Each row is a point on a landscape with many valleys, with its height.
A ball rolls from a point to whichever of its 2 nearest points has the largest drop for the distance, and stops where none of them is lower. Distance is the straight distance between rows; heights are no part of it.
j741 height 678: [110 164 131  91 137 196 182  98 134  85 156 136  65 127 145 111 108 125
 135 120 143 145 119  63 151 170 115 141 147]
j629 height 471: [107 125  98 196  75 126 105  71 164 147 144 129 135 162  96 129 135 121
 141  61 166 128 165 147 130 104 140 128 102]
j266 height 307: [192 130 149 142 151 114 105 190 139 164 154 131 182 140 139 123 149 140
 101 108  85  85 127 166 119 138 118 116  87]
j224 height 479: [119 142 149 157 104 131  72 154 164 133 120 132 180 119 100 109 137 104
 141 102 133 156  73 143 163 105 131 140 132]
j770 height 627: [129 157 103 103 134 163 178  99 134 126 162 134  70 127 151 101 106 152
 142 109 136  93 180  77 116 175 125 136 116]
j577 height 412: [116  95 113  91 145  72 136 128  66 126  78 124 101 100 146 143 102 143
 134 212 119 132 152 146  82 104 145 117 156]
j524 height 469: [ 98 135 108 163  87 154 127  83 155 129 135 130 106 143 102 134 137 109
 156  85 175 155 129 126 141 108 123 134 129]
j735 height 637: [125 163 141 100 135 196 174 121 148 104 164 139  94 124 150  95 123 116
 132 113 132 134 117  60 158 172 117 145 151]
j991 height 452: [129  81  99 104 136  58 117 142  70 146  83 123 108 112 119 149 114 147
 132 193 124 117 150 168  83  94 155 117 133]
j992 height 750: [ 88 140 134  89 141 145 165 103  97  79 109 130  81 110 145 133 111 115
 130 186 134 158 115  88 132 138 123 140 178]
j297 height 430: [ 92 137  90 161  87 155 140  55 162 127 135 131 101 153 105 140 128 119
 164  73 181 149 153 123 133 121 127 123 124]
j5 height 698: [110 140  70  86 161 139 168  83 114 112 121 140  55 112 160 120  91 177
 157 136 148 112 185  97  95 175 141 120 129]
j35 height 482: [134 122  71 132 133 106 146  93 118 154 122 138  97 143 138 141 120 160
 150 108 152  82 208 132  91 139 143 112 102]
j42 height 676: [ 89 125 113 143  98 116 115 107 122 123 101 128 107 115 103 137 125 109
 156 142 166 153 113 144 125  89 132 139 143]
j219 height 474: [127  87 110 121 125  48  94 154  75 144  86 119 119 114 100 150 119 143
 125 184 114 112 128 186  93  83 154 121 121]
j255 height 629: [ 89 146  97 115 120 176 168  59 132  87 125 141  54 131 128 143 112 133
 156 115 172 163 137  99 137 146 111 125 139]
j906 height 692: [104 155 107 125 106 194 169  62 154 103 152 132  66 149 121 127 123 126
 157  84 171 159 136  88 154 148 110 130 128]
j478 height 494: [142 145 120 151 110 146 151  95 159 155 168 130 130 155 137 111 132 131
 126  73 140  90 200 114 121 148 131 129  97]
j860 height 280: [183 130 147 102 157 122 149 179 116 156 157 131 137 122 158 118 143 135
 107 127  92  77 154 122 109 152 137 123 116]
j963 height 644: [107 130 129 130 118 124 123 130 126 133 121 131 119 114 120 127 130 107
 143 137 146 138 110 129 130 107 134 142 143]
j481 height 408: [165  74 122  77 148  52 133 174  56 136  92 114 112 109 134 150 118 147
 105 209  80 111 145 155  77  99 149 108 145]
j275 height 441: [163 129 116 157 118 122 145  92 143 163 173 133 139 163 135 119 131 141
 111  73 133  62 216 130 110 144 130 119  81]
j18 height 543: [189  94 114 161 143  70 103 164 118 158 143 117 142 173  94 156 153 150
  88 108  90  64 142 203  97 117 133 124  70]
j416 height 556: [145 134 148 169 123 116  68 183 156 151 139 130 202 128 110 115 142 133
 125  95 112 127  89 168 147 116 136 131  97]
j97 height 518: [148 142 157 181 117 134  56 179 172 148 144 133 231 142 125 112 141 142
 130  69 112 137  88 170 158 134 127 127 100]
j702 height 626: [ 74 122 163 121 112 162 101 118 137  71  77 118 144  89  93 140 135  85
 127 181 134 211  33 104 183  93 100 148 162]
j489 height 470: [157  90 119 130 123  49  72 192  93 149 104 117 137 139  64 143 132 152
  93 155  90  89  98 213 103  91 144 111  85]
j7 height 599: [166 113 114 185 115  91 109 113 137 161 158 130 155 181 111 141 145 143
  90  76 126  61 193 173 107 121 136 116  64]
j364 height 373: [137  92 131  70 155  69 141 154  59 124  88 116 110 100 153 134 108 145
 117 218  90 121 150 125  81 119 144 114 165]
j757 height 772: [ 99 128 172  80 168 119 140 148  91  86  91 107 135  91 163 123 101 100
 107 222  92 164  92  75 135 136 131 138 196]
j311 height 616: [127 133 145 126 132 116 115 162 125 148 130 133 144 113 132 118 130 109
 131 139 121 125 110 132 133 119 137 131 143]
j850 height 515: [189  97 127 139 148  73  96 199 112 156 134 114 149 151  95 149 151 147
  90 129  78  77 119 195  98 115 131 117  84]
j406 height 643: [108 139 116  97 134 141 164 107 112 121 131 136  81 117 147 121 118 130
 148 141 142 126 151  99 117 138 128 131 150]
j285 height 301: [ 92 134  71 145 118 142 149  59 147 122 116 136  80 140 129 147 116 143
 173  85 182 135 172 125 121 133 133 121 122]
j779 height 393: [172 128 157 111 172 112  86 224 131 157 130 131 203 108 161 137 129 156
 121 137  70 108  79 149 141 147 121 108 126]
j308 height 664: [ 71 124 171 117 130 159 110 111 119  59  74 108 146  96 102 143 133  85
 106 203 120 218  31  87 185 103  95 146 172]
j588 height 336: [188 125 129 133 143 114 150 156 118 165 167 132 140 146 144 127 145 141
 101 107 102  59 173 140  96 149 127 124  91]
j586 height 415: [110 133  63 132 131 118 151  70 135 137 117 142  89 134 139 141 109 157
 168 103 172 106 198 132 100 147 137 119 111]
j196 height 407: [123 128 119 190  85 139 126  85 176 151 157 123 147 168 114 113 139 114
 131  56 162 124 167 135 138 115 139 127 108]
j492 height 720: [ 95 156 134  87 141 172 174  98 111  80 134 133  71 114 147 122 115 116
 134 154 145 153 111  78 145 154 117 138 168]
j422 height 183: [165 136 144 158 124 140 124 144 156 164 165 128 168 147 138 106 148 122
 120  80 121  98 156 138 130 139 130 131 102]
j2 height 510: [158 151 165 140 137 165 115 173 169 146 163 142 200 121 172 108 137 133
 134  84 107 130 108 120 158 164 118 132 128]
j249 height 439: [159  77 123  94 137  48 101 185  71 145  95 112 122 114 108 146 126 148
 104 197  83 104 114 181  89  91 149 111 120]
j120 height 701: [ 72 126 179 108 154 154 113 120 115  49  68 102 161  99 122 145 124  96
 101 226 103 218  31  73 186 119 100 142 186]
j701 height 434: [154 147 165 119 157 135  84 214 153 149 139 142 220 108 173 134 129 158
 142 122  82 132  79 130 156 157 125 115 135]
j236 height 511: [ 67 127  96 118 121 163 151  46 119  75  88 132  65 121 110 163 113 121
 158 152 183 194 113 119 140 111 105 126 141]
j815 height 327: [147 106 114  67 156  89 155 152  72 136 113 126  92 109 159 129 116 153
 123 187 108  98 165 118  81 134 146 119 148]
j635 height 420: [147 102 118 159 111  61  65 175 117 151 112 116 153 151  62 135 136 145
 104 121 112  83 104 206 112  97 146 119  78]
j710 height 250: [177 137 151 152 140 131 119 172 152 164 165 133 180 144 145 113 144 131
 105  84 101  88 146 149 125 150 131 118  94]
j317 height 577: [ 89 125 152 128 107 146 102 126 145  98  95 123 143  98  99 128 135  84
 139 154 144 190  55 116 165  94 114 145 157]
j755 height 338: [145 129 139 197  88 133 114  98 177 155 167 123 178 169 116 108 141 116
 110  45 145 113 169 141 136 117 136 126  93]
j89 height 601: [123 157 148 142 104 203 158 100 181 117 161 128 122 139 128 108 142 100
 136  68 151 162 114  86 169 148 102 138 134]
j562 height 771: [ 96 134 126  75 153 131 168 112  81  85 107 127  79 106 158 122  99 131
 130 197 123 148 135  85 112 149 130 136 177]
j947 height 432: [168 119  81 124 137 103 154 111 113 158 142 138 106 149 143 144 126 164
 126 109 127  60 214 137  78 150 136 114  87]
j22 height 466: [146 141 160 181 104 150  79 145 190 152 157 131 210 144 124 104 139 117
 129  57 126 145 105 147 154 133 126 138 109]
j217 height 732: [108 126  85  79 163 119 170  90  94 104 100 138  64 106 161 128  91 165
 153 170 144 126 170 110  93 159 139 126 150]
j613 height 350: [121 132 131 184  87 128  93 125 162 150 136 123 158 143  94 109 141 105
 135  75 149 134 117 152 142  95 140 138 115]
j821 height 270: [162 138 147 178 109 138 120 117 173 158 175 133 183 166 137 100 139 120
 102  51 133 100 173 143 136 136 129 121  90]
j150 height 386: [175 123 109 137 131 108 150 125 120 168 158 131 124 157 139 130 138 149
 112  99 120  60 204 137  91 143 134 117  79]
j405 height 591: [141 121 140 106 144  90 125 170 102 149 121 128 132 100 141 128 133 123
 115 164 106 112 117 135 114 112 143 124 147]
j682 height 160: [ 91 135 144 103 124 189 152  96 124  73 114 128  98 113 119 142 135  90
 130 154 147 192  70  91 171 121 100 146 174]
j673 height 291: [ 93 139 139 120 110 172 146  99 136 102 123 126 104 116 115 132 136  93
 140 133 154 174  89 104 160 115 108 138 159]
j738 height 662: [124 147  84  91 141 145 174  92 124 124 148 140  65 121 157 112  97 173
 148 126 138  96 190  83 104 178 133 129 117]
j272 height 557: [124 149 116 138 106 163 163  87 155 135 163 135  98 147 141 109 122 126
 146  81 157 115 174  99 132 155 125 126 116]
j767 height 400: [ 90 134 117 146  91 162 141  85 155 116 129 128 100 136 101 137 135 101
 152 106 171 171 102 117 148 104 111 135 142]
j377 height 758: [105 122 113  64 158 114 168 108  76  94 104 130  72 102 167 120  90 152
 131 196 122 132 164  94  90 157 136 129 174]
j756 height 550: [131 163 149 141 117 182 156 125 170 129 156 132 134 130 146 102 137 107
 141  78 141 142 119  95 154 150 117 135 133]
j267 height 285: [178 105 113  80 156  80 152 165  75 148 132 123  99 121 149 137 134 154
 121 175  93  85 174 129  76 134 139 114 127]
j516 height 359: [140 113 122 181 101  83  74 152 127 157 135 124 160 156  79 127 142 137
 105 103 126  90 123 199 119  97 150 126  86]
j471 height 567: [160 111 135 116 146  86 101 189 100 159 123 121 147 116 122 131 136 135
 106 153  95  95 110 161 113 109 140 113 120]
j358 height 276: [129 123 121 189  91 105  82 125 147 152 141 127 154 153  90 121 143 119
 121  82 146 113 127 175 131  99 146 135 100]
j96 height 735: [ 86 136 183  92 164 139 124 136 112  65  82 109 163  97 142 133 111  91
  99 220  90 199  52  66 175 137 112 137 198]
j113 height 497: [146 156 162 154 123 171 130 139 181 138 162 135 176 137 147 103 145 113
 132  66 128 137 124 108 157 147 118 129 124]
j451 height 542: [186 102 143 108 160  68 102 219 103 152 121 118 150 129 114 141 149 146
  93 153  63  91  96 178 106 117 134 108 103]
j499 height 349: [176 126 155 134 157 110  87 209 137 165 145 132 195 131 146 128 139 149
 113 109  81 100 100 167 131 141 125 115 102]
j941 height 572: [173 101 109 185 122  75 103 135 127 160 153 124 148 184  97 150 149 147
  92  89 119  62 170 199  98 114 135 122  72]
j507 height 712: [ 64 110 112 135 102 113 122  82 110 101  77 130  98 107 104 153 120 112
 154 173 171 181 109 140 123  86 126 139 144]
j564 height 578: [ 81 132  91 125 124 152 156  62 120  97 102 135  64 129 127 144 113 130
 163 131 179 165 131 114 133 125 119 131 141]
j742 height 416: [128 142 149 175  99 147  91 137 179 148 144 130 176 136 112 111 142 105
 134  69 139 150 102 142 155 119 129 141 123]
j987 height 607: [114 142 111 120 119 153 159  99 139 132 141 134  86 131 138 117 122 126
 155 109 152 121 153 106 125 134 133 138 131]
j340 height 419: [ 64 113 121 120 114 171 143  49 100  56  82 124  77 117 104 172 124 113
 140 179 174 214  88 118 150  95  94 138 154]
j544 height 590: [124 155 147 116 129 171 157 127 152 123 146 135 119 120 149 105 136 105
 140 107 130 139 118  92 150 149 123 139 145]
j746 height 472: [145 155 163 122 152 156 101 195 162 145 149 144 201 102 177 114 136 133
 141 111 100 132  83 109 158 158 122 128 146]
j280 height 233: [190 123 127  80 161 107 158 174  99 158 151 130 115 124 151 118 139 151
 112 143  88  67 172 121  85 150 132 123 120]
j693 height 755: [ 88 129 183  85 171 124 130 149  96  76  80 105 163  91 159 126 100  98
  99 233  79 186  72  65 154 138 123 136 198]
j879 height 306: [ 76 123 134 111 114 184 155  64 111  61 106 124  82 123 103 154 137 102
 130 162 162 204  70 105 169 113  90 133 165]
j714 height 523: [102 133 149 146 103 133  81 145 161 120 106 125 166 104  94 117 134 100
 140 126 142 171  55 129 169  92 130 144 139]

Call two points neighbours if one is among the 2 nearest of the other. Go from one point of each pair to the other, from neighbour to neighbour, staying as low as possible. Name the highest point that can't be avoided.
j682, j358 -> j7
j113, j422 -> j2
j364, j285 -> j35
j682, j285 -> j524

For each start below, name the point where the ball stops.
j2 -> j422
j255 -> j682
j562 -> j756
j629 -> j422
j702 -> j358
j906 -> j280
j42 -> j850
j507 -> j682
j947 -> j280
j987 -> j280
j416 -> j358
j97 -> j358
j7 -> j280
